Points, in no order, along strands that fork, close into loops and pass close to each other.
Points whose rows are less than 7.88 apart are linked; no others are. Some points are linked to none.
K131: [-0.150, -2.697,  0.532, -1.240, -2.029,  2.323, -0.344,  0.170,  0.793,
  0.032, -3.235, -1.515,  3.129,  0.223,  3.290, -2.833,  0.623, -1.894,
 -2.583,  2.693, -2.005,  4.792]
K473: [-0.582,  0.784, -2.458,  0.921, -1.557,  0.285,  1.850,  0.333,  0.195,
 -0.178,  4.028,  2.620,  1.161,  1.732, -4.643, -5.760,  0.266, -0.272,
 -2.394,  0.559,  1.342,  2.108]
K942: [ 0.651,  1.484,  0.343, -2.803,  1.538, -0.859, -0.485, -2.151,  2.120,
 -0.831, -3.334, -0.849, -2.239, -1.087,  3.874,  1.394, -0.888,  0.416,
 -0.238, -1.051,  1.012, -1.765]
K350: [-0.701, -1.091,  3.080, -0.773,  0.451,  1.538, -2.491,  1.437, -1.371,
 -0.100, -0.214,  0.073, -0.430,  0.764, -2.473,  3.512,  2.401, -4.235,
  1.710, -0.345, -2.356, -3.956]
K51: [ 0.594, -2.938,  4.380,  1.806, -0.464,  2.658, -1.936, -0.601,  0.688,
 -1.375,  1.821,  0.975,  2.401,  3.138,  2.162, -4.257,  4.651, -0.525,
 -1.621,  2.253, -0.394,  3.033]
K832: [ 0.806,  0.128,  2.405, -1.273,  0.365,  1.234, -3.274, -0.694,  2.189,
 -2.283,  1.580,  1.928, -0.544,  2.051,  1.893, -1.173,  4.979,  1.784,
  0.070,  2.709, -2.518, -2.966]
K187: [-0.506,  2.155,  1.272, -0.087,  2.955,  0.301, -3.034, -0.133,  0.846,
  1.120,  2.795, -2.088, -3.351,  1.337, -2.565,  1.914,  3.338,  0.528,
  1.285,  2.889,  0.213, -4.905]
K568: [-1.992,  1.106,  3.942,  0.878,  1.124,  1.963, -4.141,  0.317,  0.590,
 -0.349,  2.946,  3.342, -0.966,  1.582,  0.049, -0.402,  5.904,  1.780,
  0.266,  3.565, -0.186, -3.835]
K178: [-0.969,  1.722, -1.010, -1.319,  3.388, -0.277, -1.286, -0.795,  2.452,
  2.414,  1.416, -4.091, -2.538, -0.599, -0.596,  1.678,  1.202,  0.393,
  1.412,  2.945,  0.408, -2.829]
K326: [ 1.231,  2.190, -0.291,  1.580,  1.029, -1.938,  1.438, -1.376, -3.060,
 -1.410,  2.629,  2.325,  0.223,  0.766, -3.389,  3.418, -1.093,  0.312,
 -2.020, -4.739,  0.351,  0.483]
K905: [ 1.563, -1.220, -1.476, -0.486,  0.787, -3.502,  4.734, -0.771,  2.057,
  0.224, -0.272, -0.812, -0.908, -3.942,  1.877,  2.887, -4.425, -0.296,
  3.437, -3.256, -0.402,  1.867]
K829: [-1.059,  1.050, -0.138, -2.023,  1.300, -2.076,  0.310,  1.730, -0.477,
  0.092, -1.385,  2.061, -0.915, -1.547, -3.164,  4.271, -2.721, -1.314,
  2.194, -2.553, -1.618, -2.205]
K878: [ 0.601, -3.615,  4.222,  0.920, -1.129,  3.194, -4.749,  1.938, -0.751,
  2.820,  1.136, -0.060,  2.394,  2.635,  3.169, -1.600,  6.207, -1.573,
 -1.268,  5.740, -2.079, -2.207]
K123: [ 1.339, -3.553,  0.487,  0.577,  1.316, -1.124,  0.292,  1.818,  0.214,
  3.923, -3.932, -3.406, -2.381, -4.210,  4.313,  5.226, -3.117, -3.193,
  3.942, -0.905, -0.446, -0.700]
K161: [ 1.154, -0.195,  0.962, -1.605,  1.563,  1.240, -1.989, -0.062,  1.245,
 -3.072,  0.045,  0.434, -0.712,  1.466,  0.789,  1.128,  2.054,  0.792,
  1.603,  0.553, -3.761, -2.576]
K323: [-1.823,  4.039, -4.680,  1.569,  0.633, -3.669,  0.226, -1.051,  0.088,
  1.434,  3.052,  2.431, -0.130,  0.702, -3.965,  2.973, -2.260,  4.007,
 -4.388, -3.069,  1.690, -1.057]
K503: [-0.125,  2.292, -2.319,  0.051,  2.156, -3.589,  0.703, -0.176, -0.645,
  1.696, -0.093,  1.534, -2.659, -3.274, -2.970,  4.394, -2.757,  0.773,
  2.564, -1.796, -0.474, -2.088]
K816: [-1.038, -1.044, -0.772,  0.787,  2.822,  2.378, -2.566,  0.545,  1.149,
  2.389, -3.110, -4.334, -3.418, -1.837,  3.313,  5.594,  0.286,  0.933,
  3.221,  3.428, -2.490, -4.223]
K13: [ 1.544,  1.639,  5.026, -1.367, -3.317, -2.812, -0.110, -1.698, -2.057,
 -2.797,  2.998,  2.873,  1.184,  1.595, -0.326,  0.927,  2.467, -1.215,
 -2.941, -3.540,  1.993,  0.780]
K233: [-0.590,  3.395,  0.079, -1.299, -0.752, -0.450, -1.158, -3.190, -0.928,
 -0.516,  1.110, -0.784,  1.588, -1.066,  1.050,  0.426,  3.681,  2.258,
 -1.436,  0.163,  1.778, -0.838]
K954: [ 0.791,  3.457, -0.246,  0.815,  1.369, -1.043, -1.583, -0.428,  0.797,
 -2.591,  4.778,  2.954, -2.681,  3.140, -1.659,  0.276,  1.859,  3.371,
 -1.581, -1.365,  1.037, -2.979]
K698: [ 0.983,  0.580,  0.775,  0.775, -5.163, -2.448,  2.797, -2.663, -1.408,
 -3.931, -2.110,  0.554,  1.403,  1.999, -2.389, -1.900, -3.018,  0.512,
 -2.599, -3.697,  1.611,  5.236]
K5: [-2.325,  1.997, -5.363,  0.680, -2.097, -4.949,  3.330, -0.482,  2.183,
  2.033, -0.049,  1.777,  0.459, -0.919, -3.429, -1.191, -4.477,  1.752,
 -2.081, -3.702,  2.376,  1.306]
K308: [-3.791,  4.267, -3.572,  0.184,  0.657, -0.448,  0.988, -0.343,  1.329,
  0.815,  2.755, -1.379,  1.250, -0.237, -2.183,  0.497,  0.121,  5.286,
 -0.901,  1.672,  1.602, -1.340]
K750: [ 0.289, -3.114,  4.631, -0.562, -1.539,  1.420, -2.359, -0.354,  2.141,
 -1.690, -1.525, -0.310,  2.671,  3.368,  2.017, -2.526,  3.058, -1.950,
 -2.859,  1.595, -2.227,  4.147]
K918: [-1.213,  0.094,  2.851,  1.943,  2.480,  4.167, -3.344, -1.301, -0.923,
  1.261,  2.185,  1.569, -1.042,  1.710,  0.020, -0.929,  5.659,  3.146,
  0.752,  6.332,  0.500, -4.720]
K122: [-1.248,  0.557, -1.574, -1.340,  0.113, -2.213,  0.260, -0.264,  1.450,
  1.404, -3.932, -0.345,  1.867, -3.243, -0.195,  0.335, -1.981,  2.894,
  2.274,  0.195, -0.909,  0.028]
K692: [ 2.338, -2.020,  6.662,  0.205, -3.389, -0.155, -1.902,  2.446, -2.300,
 -2.920,  3.229,  1.535,  0.150,  2.998,  0.259, -0.065,  2.836, -4.271,
 -0.452, -0.803, -0.340,  1.917]
K269: [-0.011,  0.727,  2.177,  3.309, -1.463,  0.499, -1.602,  0.347, -1.305,
  0.770,  5.188,  4.674,  1.815,  2.737, -2.099, -5.859,  3.779,  2.979,
 -1.757,  2.630,  2.911, -0.595]
K857: [ 1.645,  0.979, -1.466,  1.152,  1.132, -0.204,  1.030,  0.881, -2.802,
  0.731, -0.685, -0.251, -2.157, -2.424, -0.707,  0.212, -2.963, -1.546,
  1.660, -2.309,  2.318,  0.520]
K327: [-2.219, -0.727, -2.471,  0.655,  2.974,  0.387, -0.121,  2.620,  2.697,
  3.753, -2.518, -0.399, -2.416, -4.326,  0.525,  0.926, -2.264,  1.977,
  4.861,  3.310, -0.604, -1.956]
K512: [-1.432,  1.010, -3.323, -1.892,  1.825, -0.266,  0.078, -0.999,  4.025,
  2.560,  0.404, -4.671,  0.237, -0.868,  1.045, -0.933,  0.118,  2.593,
  0.770,  4.181,  0.360, -1.667]
K186: [ 1.635, -2.551, -1.782, -1.014, -0.102, -1.970,  2.835, -0.471,  2.083,
  0.468, -2.473, -1.030, -0.227, -4.280,  3.607,  1.093, -3.127, -1.393,
  2.856, -1.015, -2.665,  3.500]
K386: [ 0.310, -4.807,  3.339,  1.687,  0.023,  5.329, -2.678,  2.840, -1.379,
 -0.072, -3.769, -0.475, -0.294,  2.590,  0.663, -1.334,  0.598, -4.601,
 -0.563,  2.872, -2.265,  1.866]
K513: [ 0.997, -0.701,  3.471,  1.078, -4.238, -0.376,  0.384,  2.629, -0.462,
 -4.967,  2.413,  2.161,  0.598,  4.390, -2.870, -2.761, -0.304, -1.133,
 -1.823, -1.402, -0.344,  4.737]
K804: [ 1.387, -1.715,  1.489,  0.422, -0.263,  4.380, -3.105,  0.003, -1.308,
  1.042,  0.946, -0.498,  1.699,  1.009,  4.196, -2.067,  5.303,  1.135,
 -0.971,  6.159, -1.523, -2.077]
K322: [ 0.471, -1.506,  4.150, -0.260, -0.152,  0.112,  0.799,  0.536, -0.544,
 -2.777, -0.050, -1.161,  1.670,  3.050, -0.826,  1.301, -0.733, -2.344,
 -0.927, -3.298,  0.113,  3.184]
K899: [-0.172, -3.172,  2.312,  2.538,  1.158,  4.092, -1.538,  1.837, -2.293,
 -0.260, -2.172,  1.005, -0.196,  1.506, -3.477, -1.262, -0.135, -3.106,
  1.426,  0.514, -1.529,  0.568]
K836: [-1.247,  0.856, -1.979,  0.431, -1.320,  0.644,  1.723,  1.051, -0.492,
 -0.182, -0.079,  2.143,  0.655,  0.018, -3.232, -4.789, -1.986, -1.062,
 -1.767, -0.352,  1.803,  3.415]
K189: [-0.183,  0.748, -2.816,  1.397,  2.023, -4.157,  2.454,  1.162,  1.424,
  2.792, -0.387,  2.539, -3.189, -5.835, -1.056,  4.384, -3.990,  2.477,
  4.628, -1.952, -0.220, -0.338]
K876: [ 1.194,  0.365, -1.093, -0.832, -0.485, -3.500,  6.618, -1.050, -0.588,
 -1.894,  0.897,  0.067, -0.733, -0.982,  1.000,  3.192, -5.685,  0.154,
 -0.016, -4.975,  1.023,  1.808]
K404: [ 0.293, -3.187,  1.355,  0.877,  1.362,  0.950,  2.180,  1.453,  0.518,
 -1.173, -1.411, -2.387,  0.849,  0.730, -1.123,  0.446, -2.676, -3.299,
  1.134, -1.648, -1.315,  4.971]
K388: [-0.639,  0.489, -4.858,  0.464, -4.448, -2.196,  4.638, -2.936,  1.013,
 -1.152,  1.170, -1.872,  0.858, -0.045, -0.778, -4.553, -1.482,  0.106,
 -1.155, -3.028,  2.226,  2.079]
K933: [ 2.231, -1.521,  5.358, -1.168, -3.611, -1.053,  0.772,  0.803, -0.774,
 -4.436,  2.118, -0.854,  1.605,  4.037, -0.560, -0.101,  0.369, -2.360,
 -1.458, -2.078, -0.917,  3.844]
K759: [ 2.461,  1.204,  1.378,  2.929,  0.013, -0.666, -0.894, -1.297, -0.796,
 -3.191,  4.959,  2.876, -0.517,  3.432, -0.899, -2.093,  2.800,  2.407,
 -1.305, -2.130,  0.726, -0.131]
K946: [ 2.208, -2.242, -0.908,  0.358,  0.274,  4.263, -2.424, -0.092, -0.945,
  1.077, -2.869, -1.396,  0.839,  0.120,  4.450, -2.404,  1.916,  0.595,
 -0.688,  5.007, -1.974, -0.852]
K748: [-0.738, -2.518, -0.361, -1.483,  2.427,  1.448, -1.245,  0.040,  1.998,
  3.441, -1.253, -3.194,  2.236, -0.684,  0.146,  0.498,  1.616, -1.854,
  1.254,  3.500, -2.962, -0.517]
K150: [-0.520,  0.292, -4.652,  3.664,  2.068, -1.950,  3.144,  0.578,  0.912,
  1.514,  0.219,  1.450, -1.999, -4.027, -0.111,  0.796, -4.646,  3.088,
  2.857, -2.871,  1.578,  2.034]
K672: [ 1.235, -1.177,  0.051,  0.158,  1.114,  0.156,  0.414,  1.515, -2.349,
  2.054, -1.612, -3.166, -1.388, -2.578,  1.721,  3.488, -2.338, -2.875,
  3.240, -1.380,  0.773, -0.718]
K406: [ 0.035, -1.903,  3.767,  1.611, -1.983,  0.916, -1.294,  2.147,  0.546,
 -0.448,  5.176,  5.263,  1.421,  3.808, -1.100, -7.157,  3.647,  1.128,
 -0.303,  3.999,  0.413,  0.135]
K507: [-0.355,  1.606, -0.152, -1.036,  2.344, -1.952, -0.141,  0.491,  1.772,
  1.995,  0.302, -2.760, -0.659,  0.781, -1.961,  0.146, -1.302,  0.151,
  0.856, -0.771,  1.901, -1.899]
K180: [-3.024,  1.032, -3.810,  1.076, -1.858, -3.604,  4.078,  0.201,  2.513,
  2.026, -1.432, -0.884,  0.855, -2.477, -0.094, -2.038, -4.483,  1.977,
  0.401, -3.356,  4.426,  1.972]
K481: [ 2.251, -0.724,  0.479, -1.745, -1.271, -1.166,  1.743, -3.989,  1.011,
 -1.919, -0.059, -2.422,  1.234,  0.093,  2.747, -1.113,  0.552, -1.552,
 -1.318, -2.118,  0.375,  3.241]
K903: [-1.216, -0.189,  1.609, -1.927,  0.728, -0.435, -0.647,  2.150, -0.586,
 -0.020, -1.059,  1.101,  0.902,  0.204, -4.039,  1.649, -0.488, -2.456,
  1.437, -1.429, -2.094, -0.902]
K592: [ 1.085, -1.306,  0.481,  0.243, -2.871, -2.164,  1.855, -1.016, -0.709,
 -2.720, -4.167,  0.284,  1.447, -0.742, -2.273, -0.732, -4.026, -0.142,
  0.608, -1.864, -1.298,  5.565]
K405: [-0.731,  0.290, -3.279,  1.577, -7.523, -2.987,  3.914, -2.991, -0.503,
 -2.759, -0.188,  0.086,  0.857,  2.265, -2.793, -4.744, -1.694,  1.092,
 -3.205, -3.591,  2.305,  3.073]
K567: [ 0.411, -4.322,  2.104,  0.867,  1.180,  4.087, -3.086,  1.039,  0.259,
  2.353,  0.396, -2.507,  1.666,  2.626,  2.545,  1.792,  4.881, -3.497,
 -1.025,  3.680, -4.327, -1.929]
K815: [-0.498, -0.140,  0.731,  0.095,  2.489,  2.024, -1.338,  0.867, -0.086,
 -1.071, -2.477, -2.148, -3.428, -0.527,  2.800,  5.857, -0.632, -0.141,
  2.836, -0.494, -1.905, -4.423]
K61: [-0.981, -1.086, -0.378, -0.399, -0.095, -0.506,  0.655,  0.711,  0.306,
 -1.212, -4.370,  1.195,  1.936, -1.679, -1.145, -0.422, -3.117,  1.505,
  1.827, -1.287, -2.536,  2.795]
K517: [-0.238, -1.270, -1.650, -1.814, -2.736,  1.388,  0.691,  1.032,  0.613,
  1.162, -1.625, -2.689,  1.511, -1.557,  4.026, -3.261, -0.295, -3.071,
 -2.129,  1.743,  0.669,  3.820]
K340: [ 0.734,  2.456, -0.492, -0.319, -2.362, -3.486,  0.739,  0.585,  0.428,
 -1.706,  1.755,  1.584, -0.236,  3.725, -2.607, -1.784, -2.192,  1.859,
 -3.230, -4.386,  3.370, -0.599]
K373: [-1.510,  0.906, -1.480, -0.127, -0.288, -0.312,  3.200,  0.423,  0.352,
 -1.659,  1.456,  2.085,  0.648, -0.639, -2.548, -0.773, -2.171, -1.640,
 -1.467, -3.115,  0.164,  4.502]
K866: [-0.140, -1.510, -1.874, -0.703,  2.009,  2.387, -3.017,  0.415,  0.787,
  3.874, -3.995, -2.390, -3.052, -2.412,  3.924,  2.559,  1.118, -2.173,
  1.100,  4.087, -2.662, -3.520]
K908: [ 2.456, -1.196,  2.073, -1.568,  0.729, -0.590,  1.413,  0.192, -2.890,
 -0.457, -0.071, -2.695, -0.889, -0.581,  1.111,  4.789, -1.861, -3.833,
  1.720, -2.382, -0.181, -1.392]
K504: [-1.535,  1.686, -0.740,  0.451,  0.322, -1.716,  0.889,  0.287,  1.506,
  0.310,  1.097, -1.898,  1.057,  2.678, -2.219, -2.287, -1.454,  1.839,
 -1.764, -2.458,  3.632, -0.197]
K11: [-1.759,  0.472, -1.159,  1.175,  2.753,  3.463, -1.011, -0.353, -2.106,
  0.874, -2.077,  3.050, -0.645, -2.389, -1.580, -0.644,  0.860, -0.119,
  1.425,  1.778, -0.416, -0.684]
K734: [-0.359,  4.637, -3.393,  1.639,  0.561, -2.597, -0.877, -1.288, -0.061,
 -0.131,  5.313,  2.926, -1.682,  2.064, -3.879,  1.329,  0.702,  4.129,
 -3.764, -1.251,  1.082, -2.403]
K168: [ 0.338, -0.576, -1.247, -2.624, -1.381, -0.192,  1.108,  1.155,  0.811,
  1.443, -2.263, -3.449, -0.290, -2.320,  5.598,  0.318, -2.138, -3.356,
 -1.073, -0.687,  1.414,  1.836]
K211: [-2.695, -0.607,  0.593,  0.870,  1.839,  3.632, -2.473,  0.952, -2.231,
  1.462, -4.092,  0.104,  0.270, -2.170,  0.220,  2.277,  0.990, -0.741,
  2.165,  1.663, -1.068, -2.406]
K316: [ 0.320,  0.681, -0.906,  2.161, -2.698, -0.337, -0.211, -0.114, -1.700,
  0.289,  3.879,  3.421,  2.978,  2.446, -4.690, -5.587,  1.898,  2.638,
 -2.410,  1.395,  1.467,  0.448]
K314: [-0.324,  0.541,  0.054, -0.567, -0.279,  1.965, -0.853,  1.593, -0.795,
 -1.377,  3.945,  4.114,  0.942,  0.625, -2.764, -2.698,  2.936,  0.166,
  0.167,  2.566, -1.702, -1.016]
K663: [-0.780, -3.889,  0.664,  1.930,  3.444,  1.905,  0.262,  1.113,  0.446,
  1.166, -2.613, -1.291,  0.356, -0.149, -2.309,  0.167, -1.655, -2.564,
  2.917, -0.189, -1.861,  2.051]
K354: [ 3.936,  2.066,  1.998, -2.747, -1.087, -2.985, -0.295, -1.648, -1.079,
 -2.480,  0.206,  1.093, -2.280,  1.823,  0.020,  0.715, -0.965, -0.199,
 -0.424, -2.615,  1.071, -3.132]
K611: [-0.660,  1.186, -1.373,  1.466, -0.076, -2.119,  1.458,  1.205, -1.378,
 -1.215,  2.919,  3.278,  1.761,  1.992, -5.573,  1.148, -2.423,  0.297,
 -3.130, -4.207, -0.507,  2.546]
K958: [ 0.207,  1.156,  1.504, -1.560, -3.608, -2.896,  2.907,  0.027, -0.582,
 -3.166, -0.986,  0.207,  0.596,  2.077, -0.467, -0.569, -3.475, -0.028,
 -2.455, -4.338,  2.927,  1.972]
K284: [-0.389,  0.946, -2.107,  2.755,  2.141,  1.825, -0.271,  1.026, -3.240,
  0.433, -1.637,  2.757, -1.145, -1.825, -2.497, -0.191, -1.946,  0.906,
  1.054, -1.312,  0.776,  0.231]
K626: [-2.359, -2.665, -1.482,  0.933,  3.042,  2.307,  0.263,  2.445,  1.572,
  3.484, -4.325, -0.800,  1.279, -2.233,  1.579, -1.227, -2.105,  2.244,
  3.240,  3.395, -0.901,  0.148]
K887: [-0.752,  4.038, -1.504, -0.980, -0.065, -3.868,  2.755, -3.748,  0.131,
 -0.719,  1.363, -0.732,  0.305, -0.720, -0.280,  2.897, -1.434,  2.844,
 -1.789, -3.595,  2.651, -0.727]
K467: [-1.151, -2.827,  0.169,  0.299,  3.140,  5.099, -1.586,  0.256,  0.073,
  1.466,  0.952, -2.304,  1.452,  0.101,  1.108,  1.892,  3.876, -1.633,
  0.964,  4.063, -3.712, -1.588]
K90: [-0.960,  2.567,  4.099, -0.578, -1.231, -0.333, -1.950, -0.730, -1.722,
 -1.144,  2.010,  1.298,  1.624,  0.361,  1.085,  1.210,  4.466,  0.360,
 -2.103, -1.324,  2.625, -0.574]
K638: [ 1.343, -2.574, -2.944, -0.481,  1.733,  0.997,  1.642, -1.157,  2.809,
 -0.028, -1.308, -2.738,  0.228, -1.988,  3.947, -0.795, -1.291, -0.758,
  1.554,  0.367, -2.928,  2.781]
K359: [-1.127,  0.882, -1.700, -1.174,  0.814, -2.138, -0.594,  1.699,  1.195,
  3.635, -3.218, -1.151, -1.764, -5.095,  1.159,  3.135, -2.554,  1.523,
  4.139,  1.661,  0.026, -2.232]
K613: [-0.906,  0.587, -0.870, -1.107,  0.661,  3.494, -0.575,  0.614, -0.684,
  1.117,  2.847,  2.714,  0.669,  0.097, -0.885, -3.950,  3.416,  0.861,
 -0.272,  5.800,  0.682, -2.011]
K234: [ 1.068, -0.686,  3.090,  2.829,  0.555,  1.683, -0.726, -0.825, -1.291,
 -2.656,  2.397,  1.816,  1.154,  3.086, -1.506, -2.997,  2.898,  0.721,
 -0.858, -0.910,  0.389,  2.342]
K454: [ 2.638,  0.069,  1.262, -2.666, -1.160, -2.422,  4.491, -0.008, -2.524,
 -2.228,  1.165, -1.412, -0.096, -0.456,  0.769,  3.360, -3.669, -2.106,
  0.354, -3.338,  0.357,  0.134]
K295: [-1.509,  1.021, -5.996, -0.324, -0.930,  0.112,  2.431, -1.012,  2.638,
  1.335,  0.348, -1.998,  0.571, -1.793,  0.707, -4.277, -1.333,  3.694,
  1.127,  3.102,  1.473, -1.110]
K19: [ 0.709, -2.035,  4.825, -0.116, -1.420,  2.449, -2.615,  1.865, -2.595,
 -1.945,  1.641,  1.452, -0.210,  1.348, -0.293,  2.068,  3.692, -4.825,
  0.663, -0.563, -2.017, -0.926]
K610: [-2.668,  1.067, -1.663,  0.046,  3.246,  3.559, -1.042,  0.341, -0.730,
  2.939,  0.585,  2.056, -1.533, -1.592, -2.384, -1.060,  1.419,  0.880,
  1.321,  5.386,  0.273, -3.377]
K728: [ 0.598,  2.107,  0.870,  1.826, -4.843, -1.731, -0.207,  0.145, -1.005,
 -2.445,  2.029,  1.663,  0.131,  3.688, -0.638, -4.421,  0.266,  1.812,
 -3.603, -3.419,  5.070,  0.750]
K463: [-0.426, -1.628, -2.437, -1.173,  0.968,  0.319, -1.931,  0.723,  1.956,
  5.205, -4.847, -2.879, -0.176, -3.686,  5.141,  1.516, -0.213, -0.140,
  0.961,  4.518, -1.996, -1.168]
K633: [ 0.400,  1.537,  0.164,  0.559,  2.027,  1.028, -1.553,  0.623,  0.026,
 -3.079,  0.580,  2.876, -1.968,  1.965, -1.774,  1.662,  0.504,  2.357,
  0.897, -1.052, -2.015, -3.158]
K424: [-1.997,  4.201, -4.036,  0.189, -0.085, -4.857,  2.189, -1.963,  0.303,
  1.794,  0.480,  1.158, -0.530, -1.850, -2.110,  2.803, -3.643,  3.598,
 -1.882, -3.611,  2.830, -0.507]
K608: [ 1.054, -2.526,  2.323, -1.222, -0.110,  1.311, -1.909,  0.551, -0.708,
  0.053, -4.509, -1.550,  0.755, -0.271,  2.477,  1.802,  0.294, -2.985,
  0.188, -0.245, -2.284,  0.509]
K319: [-0.085, -0.322, -2.834, -0.471, -2.659, -0.757,  3.942, -2.536,  0.751,
 -1.708, -0.188, -2.973,  1.061, -1.505,  3.242, -1.737, -1.673, -0.351,
 -0.746, -2.734,  1.526,  3.967]
K266: [ 3.495,  0.416,  0.353, -1.093, -1.347, -0.247,  0.678, -2.838, -0.487,
 -2.683,  3.356, -0.669,  0.085,  0.215,  1.136, -1.417,  2.436, -1.963,
 -0.806, -1.500, -0.086,  1.201]
K536: [ 2.307,  3.102,  1.811, -3.604,  0.370, -3.169, -0.034, -3.637, -0.227,
 -1.101, -0.593, -1.117, -2.459, -0.390,  1.599,  3.418,  0.286,  0.595,
 -0.261, -1.314,  1.515, -3.472]
K627: [ 1.143, -0.424, -1.007,  0.362,  0.519,  1.206, -0.307, -2.083,  0.597,
  0.074, -0.525, -1.297,  1.246,  0.846,  0.117, -4.235,  1.089,  1.191,
 -0.006,  1.472,  0.569,  0.586]
K962: [-0.490, -3.628, -1.102,  0.806,  1.984,  5.110, -1.514,  2.027, -0.599,
  2.587, -4.914, -0.436,  0.663, -0.435,  2.831, -1.953, -0.492,  0.390,
  1.046,  5.289, -1.799, -0.690]
K491: [-0.519,  5.625, -1.064, -1.269, -0.432, -1.917, -0.417, -3.130, -1.196,
 -0.887,  1.580, -0.174, -1.553, -1.402,  0.031,  2.958,  0.832,  2.989,
 -1.030, -0.412,  2.288, -2.237]
K448: [ 1.233, -0.245,  2.135, -1.240,  0.506,  2.830, -4.088,  0.485, -0.301,
  0.465, -0.790, -1.397, -2.366,  0.915,  5.286,  2.073,  3.781, -2.817,
 -1.499,  1.854, -0.339, -3.111]
K153: [-0.295, -0.896, -1.600, -3.115, -0.629, -0.684, -0.374,  2.035,  1.376,
  3.713, -3.798, -3.393,  0.386, -3.759,  5.459,  2.131, -1.136, -2.793,
 -0.038,  1.847, -0.855,  0.606]

A fork is a point with three links, a tip a point with one. Leave the first point through the second and follow the links. Name the first fork or tip that comes.
K815, K816 -> K954
K326, K611 -> K406
K804, K946 -> K698
K406, K269 -> K326
K150, K189 -> K933
K626, K962 -> K748
K759, K234 -> K815

A tip is a point with one link. Name the tips that can be reached along the links from each point below, in the order of the rows.
K829 -> K386, K513, K150
K11 -> K123, K211, K314, K638
K269 -> K326, K406
K61 -> K187, K748, K295, K728, K266
